Points on a hilly landscape, in no order, each with its height.
From any point a climber steps to the highest of the 2 points nearest to it. It stops when none of these is higher. Distance is the straight distance between rows; heights are no part of it.
<567>: [128 153 112 138 140 131 124 144 139 134 130 140 101 137 137 132 161 180
 170 169 148 178 160  98 135 183  43 112 106 107 148 140 131 118 153 173
 114  93 119 116 179  74 114 168 141 141 146 110 127  97]  h=597
<1008>: [ 86 152 157 133 147 101 152 107 101 200 194 145 107 112 124 101 130 158
 109 152 151  92 187 106 125 138 117 113 144  87  64 149 167 141 177 130
 134 231 165 115 133  93 140 190 137 178 190 114 118 124]  h=228
<204>: [105 113 134 120 145 117 132 106  97 149 157 148 119  93 157  94 157 146
 120 144 124 113 163  86 137 123 126 118 117 135  86 144 139 121 161 135
 159 192 149 150 150  85 147 168 143 159 140  68 100 133]  h=132
<933>: [146 132  80 129 136 123 148 196 136  96 107 131 164 128 186 154 148 168
 128 146 123 147  87 151 130 174 135  76 124 181 176 151 102  98 134 173
 152 112 140 164 149  93  91  96 142 109  61 147 114  67]  h=162
<900>: [122 153  92 117 125 142  72 144 160 151 123 122 119 169 148 137  96 150
 140 168 103 118  61 139 128 159  95 151 100 151 150 128  70 101 152  94
 157 104 143 130 149 143 110 151  93 194 147 131 141  89]  h=224
<1345>: [111 106 109 138 143 167 106 115 123 119 186 137 125  83 118  67 147  97
  95 142 137 161 148 138 147  62 152 121 131  88 157 154 105 156  85 121
 107 142 165 121 136 119 157 116 163 104 100 117 127 105]  h=631
<665>: [130 135 165 113  85 160  99 167 154 207 146 103 101 114 124 146  81  91
 117 161 141 136 122  95  99 136 149 159 151 128  84 187 147 123 121  97
 170 180 151 161  74  74 138 198 143 146 178 196 183  90]  h=439
<558>: [128 135 132 109 126 178 177 119 106 108 107 131 154 126  56 162 160  67
 122 109 181  75 129 150 143 109 157  87 124 147 142  87 112 130 148 155
  99  92 128 121  96 170 146 103 104 153 135  88 111 180]  h=344
<951>: [158  82  82 124  72 165 150 143 122  91 101 129 115 136  82 131 124  79
 140 131  56  64 146 154 137 113 121 162 133  74  95 117 176 137 118 155
 118  99  81 100 155 131  76  59 126  85 133 218 146 118]  h=684
<1179>: [108 130 105 158 165 108 191 137  97 138 127 178 133  82 103  85 116 143
 145 153 158 130 135 139 133 181 106 160 177 149 127 133 181 119 165 149
 165 136 137 131 118 107  81 116 151 127 138 116 143  96]  h=49
<1057>: [121 109 136 112 145 155 168 126 129 121  84 126 160 109  79 143 148  72
  84  80 158 129 140 140 132  93 154  83 119 139 117 114 112 163 115 213
 102 122 175  95 104 150 167  86 139 160 102  78  73 208]  h=368
<1088>: [ 91 160 131 142 157 119  96 162 155 154 122 121 134 125 172 154 142 200
 134 127 123 164  74 102  82 140 106  83  95 175 176 121  46 127 136  96
 160 138 185 146 108 147 160 164 102 106  82 118 120 117]  h=674
<135>: [107 116 118 151 123 140 134  88 141 105 103 179 102 135  83 104 158  95
 142 125 105 143 132 141  96 131 113 189 137 151 195 133 126 142  70  30
 123 101  90 137 103 143  68 151 106  81 152 120 164 137]  h=89
<810>: [156 127 124  98 139 138 134 127 124 141  80 141 105 130 112 139  65 127
 181 157 125  81 111 159 134 171  78 195 131 158 112  88 103 136 137  98
 156  60 113 105 128 143 127 119  89 176 152 142 155 126]  h=204
<832>: [ 63 138 108 155 122 107  97 193 177 172 146 127 149 135 146 162 128 180
  97 156 103 155  41 133  82 127 127 106 111 172 207 139  62 123 110  85
 167 135 176 128  89 160 124 151 108  95  64 186 132 107]  h=649
<569>: [134 107  33 112 110 140 100 132 149 117 104 112 112 155 117 178 177 128
 170 137  95 115 170 131 142 151 102  94  81  71 157 127 108 109  98 161
  74  88 107 133 177 152  91 143 130 124 149 115 121 129]  h=484
<238>: [ 80  99 103 159 147  98 127 101 139 106  96 151  85 133  97 122 136 157
 185 147 132 169 169 151  97 182  82 186 142 160 186 121 102 164  72  47
 133  87 107 135 132 143 106 179 111  98 126  98 154 193]  h=70
<862>: [ 79 152 135 119 113 114 116 118 127 178 194 132 145 159  89 153 122 136
 136 146 137  84 126 126 142 120 120 123 159 102 111  95 152 123 153 105
 128 171  98 131 132 177  72 141  87 140 152 133 146 116]  h=199
<1055>: [162 169 152 128 109 178 134 127 116 124  92 112 115 158 135 139  84 116
 146 125 132  65  96 145 147 119  93 143 105 133  93  95  84 122 147 130
 115  87 130 103 137 140 165 119  72 167 149 145 136  83]  h=174
<213>: [213  62 139 158 130  85 103 107 142  77 103 119 126 152 170 140 117 147
 142 123  34 110 118 159 103 111  64 155  82 125 122 144 181 107 145  78
 112  51  83 127 181 171 151  64 107 126 115 163 123 179]  h=406
<775>: [119 116 191 149 130  78 113 149 139 196 157 129 122 122 148 210 114 153
 140 129 126  98 152 127 124 130 120  94 129 133  92 120 187 121  81  95
 110 160 107 137 135 132 116 169 101 106 101 133 122 155]  h=430
<790>: [148 190 138 180 121 155 173 187 147 120 108 129  90  88 168 108 186 134
  80 132 138 171 100 119 115 137 131  75 104 136 188 190 125 100 113 130
 104 124 125 124 113  67 125 179 145 102 120 123 121  52]  h=182
<976>: [122  80 122 134 128  77 115 106 112  77 157 130 140 116 150  99 148 144
 119 169 114 172 129 116 145 150 139 129 139 162 161 151 129 123 133  61
 128 102 101 201 106 149 138 151 140  67 106 109 148 149]  h=455
<1192>: [136 122  97  82 124 154  97  87 152  88 126 136 119 117 115 132 142  92
 138 125  94 131 131  82 115 101 107 166  89  80 110 135 139 145 176 172
 130 121 135  82 153 118 151  73 169 128 151 116  94 122]  h=487
<776>: [134 121 147 146 104 154 190 156 130 143 130 151 136 102 126 162 135 114
 101 127 107  48 122 142 140  96 128 117  97 133  82 134 199 118 134 156
 137 158 138  97 144 108 108 101 108 120  87 125  99 128]  h=559
<1220>: [107 113 199 166 108 145 184 164 148 195 127 144 108 101  89 117  67 128
 101 152 161 150 135 128 120 158 116 149 151 131 113 161 206 135 147 121
 139 159 145  84  84  81 137 159 139 140 121 186 176 132]  h=692
<196>: [131  76 130 143 108 104 116  92 103  94 146 135 124 113 158  64 119 146
 136 167  85 145 140 115 138 134 106 179 129 143 116 139 156 130 116  68
 145 127 103 180 151  94 112 156 153  90 115 122 161 127]  h=511
<833>: [104 125 109  90 165 145 110 111 168 115 115 164 132 105  83 146 147  83
 127 100 144 177 105  83 107 119 126 152  98 130 158 124 128 164 151 184
 141 101 167  81 102 126 168  60 174 106 110  96  85 143]  h=536
<1182>: [138 105  94 131  96 116 175  87  92 102 103 122 147 172  79 100 126 119
 158 110 102  99 163 156 130 178 112 135 156 119 123  97 179 125 135 117
 141 161  85 160 161 164  41 149  89 165 169 102 120 183]  h=283
<200>: [143 101 161 100  82 152  86 155 152 182 173 116 107 100  95 147 110  60
  89 157 139 150 148  89 127 113 197 139 151 126 111 167 169 144  79 104
 160 173 107 177 105  95 127 186 148 114 142 168 160 135]  h=348
<1195>: [ 97 127 132 160 103 131 140 163 157 163 116  95 134 114 148 120 108 151
  79 159 121 158  91 144 134 116 125  96 106 119 143 147 127 104 143 144
  98 146 192  71 102 144 173 131 146 168  96 152 129 143]  h=575
<868>: [ 99 126 168 154 108 149 161 131 101 152 142 115  99  82 122 134 137 101
 112 102 152  87 174 105 137 118 138 102 142  95  69 137 174 149  89 135
 101 169 119 125 121 114 138 166 128 101 148 116 129 132]  h=440
<583>: [123 174 185 127  93 104  69 129 161 144 150  73 134 177 201 158 118 158
 104 107  87 144  77  88 108 112 135  92 106 126 109 132  94 103 134  94
 113 163 120 160 133 155 147 188  88 128 136 131 136 124]  h=287
<609>: [ 83 136 136 160 117 115 117 127 116 163 115 120 110 134 123  99  97 132
 135 113 108 122 116 126 115 154 129 134 168 127 111 131 114 136  82  76
 139 206 132 161 117 147  73 196 101 129 165 123 146 105]  h=291
<1123>: [206 142 144 123 132  87 157 184 137 106 120 106 160 142 201 131 119 179
 119 135 145 143 118 159 152 161 162  83 118 178 140 157 137  59 171 171
 148 122 124 153 135  71 132 115 129 158  78 122 104  85]  h=193
<966>: [161  73  99 108  79 134 145 102 120  75 108 117 147 153  94 134 132  68
 127 109  93 134 157 136 111 146 165 152 147 141 116 111 191 127 117 126
 145 133  63 162 146 139  54 139 123 134 153 130 129 177]  h=317
<899>: [154 178 129 117 101 133 154 124 136 111 155 150 118 125 133 131 148  84
 103 146 117  70  74 110 136 143 150 138 139 168 135 135 162  79 181  86
 171 130  82 161 115 130  81 136  94 134 188  94 118  72]  h=276
<568>: [ 90 163  85 101 119 110  96 118 160  81 164 127 147 125 127 146 170 117
 117 114 104 180  64 107 110 129 137 137 124 107 189 112 120 125 172 145
 121  86 127 106 112 175 105  57 161  71 117 154 127  97]  h=437
<995>: [108  97  82 110 101 156 149 107 124  77  95  96 160 127  99 117 154  84
 103  83 114 148 142 120 137 100 163  95 121 102 104 116 127 155 138 213
 113 154 159 109 136 160 135  94 149 149 118  95  77 184]  h=393
<992>: [138  86  44 133  87 142 131 124 133  76  91 138 112 138  96 136 150  87
 158 100  66 120 146 119  98 155  86 168 137  84 137 107 184 126 145 143
 114  87  78 118 135 137  62  70 132  56 163 196 132 132]  h=644
<83>: [191 118 121 110 121 115 154  69  90  45 126  88 148 158 148 104 147 104
 104  64 144 152 184 169 161  93 160 111 132  74 128 115 129 153 100 168
  48  89  98 106 129 166 153  78 128 114 114 153 118 177]  h=432
<454>: [124 167 117 111 112 166 161 154 134 121 141 149 147 139  76 186 159  88
 114 147 157  72  93 136 140 136 151  96 127 169 164 109 130  92 168 131
 137 101  98 146 111 156 104 126  92 156 161 107 122 113]  h=318
<32>: [108 148 143 107 149 116 100 131 105 205 180 113 150 130 119 148 123 133
 131 113 175 110 129 131 115  84 165  95 156 126  84 123 125 119 124 103
 142 188 157 165  95 152 162 155 119 178 161  98 124 152]  h=134
<1093>: [146  76  65 138  74 159 142 130 138  63  20 115 109 152 109 163 129  77
 167  76  75 123 150 113  94 183 107 152 127 113 129 102 131 146 120 157
 105  93  81 124 124 159 105  91 119  66 138 204 134 171]  h=616
<426>: [105 131 114 115 183 136 100  93 102 163 180 159 112 124 118  99 159 147
 177 144 165 104 198 125 160  69  84 122 109  66 119 116 102 136 105 142
  87 128 154  96 166 113 147 130 146 131 142  92 115 106]  h=626
<23>: [135 126  78 111 113 175 108 162 157  86 131 126 148 134 128 150 150 106
 123 196 132 167  97  83 144 155 128 118 120 159 159 148  93 108 194 179
 160  99 140 153 124 117 135 125 167 129 122 146 138  95]  h=376
<555>: [ 74 122 119 177 112  90 172 169 107 149 161 119 156  78 175  99 131 170
  90 137 117 111  92 135 138 124 152  81 163 135 129 129 153 100 150 115
 130 174 147 147  88 159 108 129 134  80  82 152 156 104]  h=375
<44>: [192  96 153 155 116 110 147 123 143  96  89 140 118 123 137 147 119 123
 114 114  46  59  66 180 110 104  94 165  91 143 126 129 183 105 145  87
 125  55  87  90 140 174 122  43  97 121 122 163 120 167]  h=392
<763>: [149 150 125  81 130 139 100 120 133 139 158 152 106  97 135 141 133  69
 133 147 120  94 117 101 126  92 174 156 124 142 103 141 146 106 130  95
 171 152 113 153 129  94 123 134 128 143 181 104 116  75]  h=222
<17>: [103 112 109 139 146 114 165 122 102 103  96 158 122  96 104  90  97 146
 161 139 157 152 124 140 120 183 101 190 171 168 137 112 126 155 149 111
 161  84 127 133 109 123 134 104 153 108 126 127 160 134]  h=25
<792>: [137 128 159  97 159 142 129 117 119 157 105 151 114 119  95 133 191 101
 103 105 177 115 193  87 130  76 128  97  87 127  98 151 116 135 123 188
 128 149 138 107 142  74 166 138 136 172 154  38  55 167]  h=29
<1069>: [ 91 143  96  99 200 114 116 118 136 116 120 158 128 134  91 140 143 144
 179 103 183 165 113 137 115 147 105 149 139 145 187  96  80 163 147 153
 136  88 150  81 115 152 140  77 149 129 122 108 109 140]  h=500
<881>: [103 154  57 136 168 105 175 161 102 111 135 170 164  87 122 123 171 128
 138 116 153 123 117 122 130 160 156 118 175 134 151 121 142 104 183 182
 164 141 142 141 134 135  59  87 154 128 148  88 110  74]  h=92
<706>: [162 119 185 136 105 124 151 123 151 131  90 143 109 107 155 171 110 110
 105 152  98  71  79 134 127 128 104 152  90 169 115 138 179 108 159  70
 115  65 108  94  86 164 186 112  99 135 116 134 134 158]  h=370
<149>: [116 100 104 138 111 125 141 125 130 126 111 131 106 136 146  97 126 171
 147 186  98 145 138 121 128 185  33 151 102 116 126 132 149 115 176 133
 139 107 127 126 171 100 139 152 142 153 146 131 138 138]  h=700
<574>: [ 67 107 102 154  83 109 106 177 164 174 128 116 147 126 133 132  99 150
  79 194  97 143  68 175 123 118 145 114 126 144 164 146 111 109 102  95
 131 144 178 112  90 172 131 141 132 151  94 172 146 135]  h=618
<66>: [126  93 121 127 113  92 136 141 103 123 176 134 150  88 145 122 135 129
 103 163 128 121 119 121 157 145 184 108 174 168 134 135 156 111 142  93
 149 142 106 200  86 147 102 133 147  82 107 124 151 128]  h=417
<1116>: [167  77 128 132 107 125 133 102 111  83 119 122 139 129 132 125 101 102
 146 100  71  84 147 167 146  85 145 155 132  99  91 112 160 145  88 119
 106 111  93 118 144 148 101  67 115  78  86 178 135 149]  h=639
<527>: [167 134  80 163 145 144 153 178 121 112 114 138 116  68 177  83 158 125
 112 180 148 157 129 143 147 141 144 104 123 153 191 193 100  81 109 134
 128  97 143 155 128  61 131 152 198 137 127 106 139  47]  h=235
<1064>: [160 102 141 130 124  92  87 153 165 159  89 117  93 131 149 193  72 175
 170 167  86 105 131 152 137 162  67 163  94 100  96 129 154 131 128 146
 106  82 117  72 160 123 152 106 131 142 102 179 134 139]  h=510
<711>: [123 155 149 103 215 108 106  75 106 142 180 141 147 143 140 100 145 144
 124  64 161 143 140 165 134  48 151 110 142  92 154 115  88 149  91 108
  89 131 158 102 114 153 160  81 132 135 110  92  94 154]  h=512
<1138>: [ 83 163 138 140 147  91  82 141 123 189 119 105 109 151 149 158  91 156
 175  59 142 133 128 112  91 145 138 117 164 111  80 114 104 150  76 112
 136 218 155 148 105 141 103 183 101 125 164 128 125 110]  h=245
<76>: [169 105 128 128 116 106  89  82 134  88 130  91 124 173 157 109 125 165
 138 128  65 143 127 134 145 117  79 141  81  79 114 129 137 119 142 106
  89  73  96 106 180 161 170 104 120 140 122 147 132 155]  h=431
<676>: [136 196 179 119 176 138 153 110  99 145 130 143 111 119 107  88 143 111
 102  82 210 132 144 130 121  76 133 124 163  91 114 141 125 149 134 168
 101 113 136  73 106 118 180 122 161 166 191 105 109 140]  h=88
<1149>: [113 104 119 123 117 144 146 127 117 112 103 152 136 117 128 162 133 108
 147 107  91  57 109 131 132 108 144 129 116 147 106 100 130 132 113 123
 131 127 126 134 119 153 113  84  98  83  94 132 118 123]  h=603
<639>: [146  91 107 132  91 141 148 116 109  73  72  93 121 159  95 144 115 118
 170 101 143 138 194 141 140 185 115 139 150 116 119  81 125 159 117 158
  91  94  82 138 125 152 121 134 113 103 121 170 155 189]  h=580
<177>: [ 73 107 157 197 107 147 197 156 136 145 107 144 124 100 106  66  84 162
 106 148 123 163 138 123 112 177  95 162 161 120 102 151 169 140 160 163
 152 188 169  89 125  80 110 116 161 104  93 181 169 108]  h=543
<1090>: [113  99 114 130 108 122 103 107 137 127 136 148  89 128 130  90 120 150
 151 205  80 158 139 100 127 179  51 195 123 124 126 154 135 124 149  61
 137  96 107 157 155 103 103 188 142 112 155 124 171 122]  h=599
<18>: [157 145 143 142 116  89 123 185 111 178 147  85 111  79 184 107  97 123
 115 153 187 141 165 160 157 130 173 106 177  84 101 170 146  98 110 150
  98 158 167 108  91  92 187 161 184 172 149 170 149  97]  h=444
<759>: [115 139 115 114  80 114 138  81  88 124 146 103 134 169  90 106 122 110
 140 127 122  57 151 131 166 149 146 135 156  96  95  83 152 119 150 117
 116 169  90 154 153 178  69 168  94 153 184 112 150 134]  h=242
<579>: [187  67 103  89 150  90  80 139 155 125  93 114 110 151 112 197  88 164
 210 137 101 118 166 155 126 169  76 159 105 125 117 101 137 153 120 147
 132  59 101  94 167 153 149  75 112 146 109 159 113 181]  h=538
<733>: [197 183 175 119 116 163 119 100 123 102  94 101 109 196 121 134 120 113
 134  77 136 100 159 144 144  81 121 126  89  98 106 109  82 128  95 144
  84 105  94 103 154 113 162 133  81 175 160 106 115 112]  h=139
<315>: [154 147  89 132 155 138 130 164 125 118 124 161 112  81 135 108 126 106
 131 185 174 153 116 133 148 159 142 153 166 151 171 156 122 106 118 109
 138  77 131 155 104  99 114 140 187 124 163 125 165  60]  h=285
<118>: [146 179 170 162 127 158 140 135 140 102 132 138  87 130 158 138 181 126
 106 114 122 152 114  93 119 135 106  90  95 141 165 160 113 126  92  88
  87 106  90 162 144  85 104 187 112  62 130 110 123  83]  h=137
<400>: [161 123  85  84 142 175 116 153 141  93 110 156 128 121 102 162 129  79
 158 179 158 150 127 107 137 169 123 164 129 174 156 135 108 126 141 145
 151  61 117 150 119  88 118 112 164 126 142 132 153 100]  h=335
<296>: [174 119 124  89 161  87  97  85  80 113 145 110 150 171 146 100  76 162
 174 115 149 126 149 182 162 130 154 165 158 139 120  86 108 131 125 116
 150 121 109 154 165 123 107  98 124 153 109 128 136 130]  h=514
<975>: [140 157 166  85 190 104 137 101 105 142 142 153 133 126 135 108 173 136
  97 103 189 126 147 110 130  78 156 109 138 125 105 155 144 132 164 172
 110 121 140  85 111 118 189 110 164 183 154  70  55 184]  h=42
<537>: [141 117 136 162 125 137 129 121 142  92 135 162 100 125 145 135 181 120
 132 139  90 136 129 123 119 134  84 146 106 142 186 150 136 130  69  51
 100  79  72 155 148 118  77 156 119  46 111 131 152 118]  h=109
<1033>: [140 151 145  95 180  84 111  41 111  82 154  98 152 200 171  93 145 150
 121  58 134 153 154 152 151  75 170 106 125  69 145 110 102 145 101 142
  64 115 116 100 146 183 153  91 122 134 109 108  97 177]  h=473
<589>: [131 115 149 130 124 124 166 145 111 153 132 125 125  83 115 159 110 109
 127 112 151  47 162 154 167  84 137 102 137  95  48 120 174 135 106 182
  95 136 140  98 128 127 142 102 125 119 124 125 115 149]  h=506
<1339>: [ 51 130 140 182 138 157 158 134 128 120 139 142 150 125  91  65  98 174
 119 145 141 181 108 109 116 125  92 165 158 108 130 113 102 165 182 160
 162 167 177  87 129 113 143  93 154 112  86 161 163 121]  h=445
<994>: [137 114 128 160 141 140 141 136  93 101 161  80 186 160 138  69 114 180
 118 125 161 140 136 153 181 109 141  56 131 120 146 108  60 124 141 195
 117 122 153 146 154 129 161  97 128 127  63 132 132 116]  h=262
<677>: [ 73 162 140 173 115 145 175 164 117 150 134 121 144  84 125 125 140 128
  93  92 148 125  82 105 102 127 160  86 165 132 118 127 135 121 156 143
 146 179 160 133  65 155 130 120 136  99 127 137 132 104]  h=340
<962>: [135 165 138 124 129 126 111 166 166 144 167 116 155 163 132 180 140 149
  92 121 123 146  95 134 117 102 169  82 109 145 159 141 132 108 127 154
 140 162 131 136 137 111 113 119 114 141  95 114  93 108]  h=126
<681>: [ 84 121 103 152 154 139 150 102 119  84  89 152  98 119  86  85 131 145
 182 139 183 171 157 152 111 176 109 179 162 166 192 109  58 170 103  77
 142  77 124 139  91 133 137 141 124  74 118 126 166 152]  h=52
<829>: [141 144  74 131 122 156 110 151 162 109 113 128 107 181 101 160 161 148
 184 140 110 131 158 130 124 168  50 117 103  76 161 125 118 114 114 184
 104  88 105 106 205 103  69 132 121 136 160 139 118  83]  h=519
<821>: [175 103 134 105 107 136 156 117  85  96  88 115 129 122  86 100  88  99
 151 113 172 146 196 144 145 157 133 170 167 101  76  74 150 165 112 189
 117  93 106 116 131 107 118 117 161 121 133 170 161 150]  h=513
<1199>: [ 91 133 137 114 140 102  88 138 145 110  83 108 116 122 191 180 133 142
 155  92 124 145  93  84  97 174 130  98 116 187 147 111  51 143 119  98
 132 124 141 172  90 159 142 169  97  78 118 107 121 143]  h=705
<789>: [117 152 128 122 181 133  88  87 113 153 138 134 109 142 130 108 139 149
 167  95 163 137 151 162 138  84 116 124 134  94 163 109  57 146  66  94
  76 111 141 115 120 135 153 134 126 129 130  99 135 130]  h=553
<983>: [ 82 142 167 123 201 104 142 120  98 217 152 175 152 124 101 152 121 165
 149 102 197  90 142 153 110 110 115 128 152 149  92 106 142 145 127 115
 149 169 150 119  99 152 160 141  84 183 128  91 101 180]  h=98
<971>: [128 124  52 114  87 159 107 137 154  60 135  99 169 154 127 131 151 129
 100 154  95 201  86  93 117 148 105 110 106 117 174 127 106 111 210 187
 133  68 133 121 149 149 128  77 151 124 124 170 120 109]  h=409
<495>: [138  75 147  82 162  91  85  91 107 133 126 138 116 122 158 108 165 123
 126 126 122 129 199  64 138  91 136 115  83 133  81 161 130 155 124 165
 145 181 139 152 163  87 172 150 140 157 117  34  50 173]  h=73
<1136>: [168 114 128 106 148 115 142 148 103 117 136 101 180 129 158 115 105 146
 107 148 173 118 121 145 174 123 164  81 130 164 127 126 103  94 176 197
 148 116 158 143 121 124 179  94 137 166  91 115 112 116]  h=232
<233>: [154 126 145 131 103 107 121 163 144 164 144  81 133 102 156 129  93 119
  83 174 168 156 135 157 170 111 158  75 135 108 123 156 136 104 112 166
  81 119 160  93  91 138 207 137 158 179 108 157 125 142]  h=523
<1204>: [139 159  72 137 149 108 146 157 138  92 135 148 153 132 130 129 177 137
 117 113 111 173  84 125 100 177 179 133 168 157 195 154 118  95 153 126
 179 134 105 173 146 121  33 105 152 143 139  97 116  70]  h=122
<608>: [198 123 209  76 136 124  85 104 159 159 136 133 113 116 152 126  97  95
  99 142 141 163 127  78 108 104 161 166 101 169  97 160 158 114 148  82
 159 126 111 149  95  68 194 162 138 158 156 109 130 146]  h=110
<130>: [130 145 103 107 170 102 136 107 117  74 137 125 165 133 116 134 140 129
 132 101 163 178 101 142 130 145 159 141 170 132 172 107 104 146 179 154
 130  89 130 116 115 158 137  46 169 120 124 129 121 133]  h=468
<164>: [130 101 169 125 100 101  93 136 155 160 168 136 125 126 122 177 132  92
 111 139  95  92 152 109 131 102 177 133 128 125  96 148 199 130  70  86
 143 188  81 159 152 121  82 162 113 107 118 135 131 142]  h=387
<488>: [102 159 173 160 122 113 193 120 107 167 152 123  85 101 111 103 132 140
 105 129 143 113 183 118 144 144  99 104 148  63  78 159 196 152 133 173
 100 188 128  76 150 109 119 180 145 149 187 123 117 128]  h=342
<1083>: [ 77 109  94 104 143 127  90 132 138 121  86 142 110  88 140 164 149  96
 163  99 139 154 139  67 109 158 154 120 127 142 126 118  88 152  93 130
 119 142 162 172  82 130 142 147 154  49 122 100 124 128]  h=749
<1282>: [ 98 106 111 106 112 163 107  70 134  87 119 114 131 144  99  93 134 102
 109 103  87 158 145  89 127  79 136 148  94  86 102 122  98 171 137 171
 128 182 164  99 153 133 157 103 146 148 126 103 111 162]  h=433
<554>: [126 161 144 159 116 137 133 117 129 109 157  78 166 182 167  83 103 184
 101 102  99 132  92 157 149  99 117  92 103 102 117 112  97 108 137 159
 122 136 130 110 186 122 121  91  95 142  75 144 124  90]  h=295
<1305>: [ 62 157 122 134 143 105  85 116 118 197 221 125 159 147 113 125 139 170
 123 124 149 136 117 125 119  92 148 116 155  92 133 116 120 126 148  81
 127 184 139 144 112 183 123 145 111 142 139 126 145 128]  h=166
<287>: [ 55 150 163 127 145 117  92 127 138 202 119 129 113 116 125 186 119 127
 157  48 146 121 131  74  72 129 117 113 114  98  70 111 137 160 103 135
 123 201 181 116  90 147 151 153 123 102 154 124 110 146]  h=209
<1139>: [204 140 132  78 147 120 126 112  83 116 157 126 165 155 136 105  85 106
 146 124 145  59 133 173 159  89 199 142 147 164  90  83 115  95 111 115
 171 135 107 169 152  99  97 107 103 154 142 106 130  97]  h=454
<442>: [114 145 128 166 104 103 117 147 107 166 122  93 100 102 162  87  96 142
 104 140 142 145 131 144 139 148 148 116 170 109 109 154 119 121  87 100
  99 166 147 141 106 130 139 195 163 153 164 134 164  93]  h=355
<365>: [153 130 193 158 112 146 154 120 118 124  96 118 134 132 143 142 116 118
  86 110 130 109  86 154 116 113 134 106 111 191 148 125 107 135 110  67
 111 100 107 129  90 164 180 151  78 143 117 124 128 179]  h=345
<453>: [ 87 183 178 131 169 136 126 103 133 188 120 152  99 108 106 123 146 115
 118  44 177 160 126  79  72  99 120 156 138 113  92 148 148 171 115 138
 127 164 162  92  91  96 163 139 150 136 177 102 111 136]  h=156
<1303>: [220 109 155  94 101 158 171 107  85  86 100 123 138 118  92 107 113  47
 108 111 131  91 168 152 134 115 213 147 131 157  94  89 156 130  77 119
 138 121  82 166 134 111  82 141 113 134 153 124 144 155]  h=360
<486>: [107 181 188 160  93 149 138 128 149 147 121 106 121 164 128 151 147 138
  91 106 104 113  72 111 106 118 109  93 106 146 135 120 127 116 138  85
 109 155 110 132 113 166 135 180  68 138 144 124 125 141]  h=316
<746>: [122 152  91 109 150 120 127 169 139 109 130 137 174 144 137 182 145 144
 118 100 124 131  75 141 115 145 193 103 149 186 163 120  89 113 131 153
 176 150 133 156 128 126  80  73 121 125  87 115  94  92]  h=144
<519>: [100 104  84 120 140 173 107  85 124 118 201 147 119  95  95  76 187 108
 140 175 129 133 191 120 163  72 106 126  96  44 156 134 120 148 121 150
  97 120 151  83 172 123 153 115 169 123 139 113 124 113]  h=717
<737>: [ 50 133 135 157 103 125 144 167 157 175 111 148 117  67 136 147 149 120
  95 144 118 145  84  85  89 142 120 118 113 149 138 152 157 116 143 105
 134 167 165 117  71 132 146 160 151  79 121 141 136 122]  h=300
<1283>: [ 79 146 128 175 129 133 165 101 106 113 134 130 150 147 106  59 136 167
 104 121 128 154  97 145 130 120 109 132 144 121 153 119 114 138 167 123
 130 121 138 100 135 163 133 117 134 146 124 119 142 146]  h=379
<256>: [181  63  95  82 162  86 101  85 119  90 100 125 145 156 140 148  76 140
 203 105 113 140 173 178 127 140 111 178 143 132 124  80 127 151 115 127
 140  81 103 117 147 137 118  68 120 125 100 151 120 178]  h=562
<1205>: [ 68  91  56 129 130 166 110 131 135  98 123 154 125  85 109  91 164  96
 128 151 115 159 146  90 121 102 158 119 120 121 154 140  74 153  78 136
 130 150 190 159 109 119 142 126 165  58  90 109 130 103]  h=694
<940>: [147 154 132 118 102 112  78 155 172 144 144  97 126 153 213 152 112 149
 104 172  98 129  60 120 138 140 128 112  98 165 144 153  94  75 164  78
 144 111 125 161 124 131 141 170  96 138 109 140 141  92]  h=254
<863>: [127 110 194 109 103 155 112 173 168 218 157 132 128 120 108 152  53 121
 125 168 156 142 143 102 113 134 128 154 137 133  89 156 170 130 139 127
 167 182 163 112  90  67 158 144 136 141 107 198 167 119]  h=558
<1144>: [117 152 146 181 150 153 183 114 106 132 164 132 175 158 129  59 111 185
 107 126 135 118 101 184 156  96  89 123 125 125 139 115 121 112 179 158
 143 117 148  75 172 134 124  80 106 185  98 126 129 117]  h=336
<740>: [108 141 126 127 127 145 115 143 150 147  75 136 101 139 130 122  63 132
 154 135 116 116  77 135 105 176  86 180 138 178 132 116  84 148 120  88
 176 129 147 122 114 123 122 152  92 154 137 149 143 107]  h=236
<1187>: [135 109  93 132 109  91  79 107 161 117 112 113 114 158 140 158 173 158
 140 121  41 130 138 130 100 128  88 110  72  74 150 135 140 111 108 111
  89 109 104 115 199 176  93 125 120 129 150 113 123 158]  h=461
<6>: [169 149 142 112 123 152 113 126 142 103 124 106 140 166 121 152 143 112
 100  98 130 134 130 150 141  73 162  86  94 123 146 132  88 132  78 158
  92 128 122 118 151 113 133 112 109 139 104 108  97 119]  h=111
<1039>: [117 116 163 158 113 121 119 183 157 197 111 124 101 142 127 194  88 174
 147 157 116 101 133 142 133 151  82 118 100 115 118 131 149 140  66 138
 112 137 132 100 152 104 122 156 103 113  73 185 133 123]  h=471
<1012>: [181 144 183 104 137 137 108  85 108 125 159 131 116 124 137  89 122  92
 114 126 134 127 118  83 128  97 176 170 135 163  99 140 135 130 155  66
 182 162 105 186 118  82 155 168 127 139 162  92 134 131]  h=165
<950>: [232 126 191  88 128 158 148 126  88 110 103 133 135 133 140 131  93  87
 124 127 131  60 147 152 142  92 177 137 110 187  86  92 120 111  78 105
 148 108  97 177 137  76 121 127  91 132 122 129 133 114]  h=404

Call two points neighbours if one is among the 2 nearest of the other. Go from one point of each pair to the other, from neighbour to neighbour, staying as high as possible. Name the lowest point that can't be avoided.
<149> / <740> | <900>
<1220> / <833> | <17>
<519> / <1083> | <1345>
<1220> / <256> | <200>

Where does a climber stop that starts at each point below?
<17> | <833>
<32> | <256>
<900> | <149>
<983> | <256>
<1179> | <1220>
<287> | <1083>
<495> | <951>
<608> | <833>
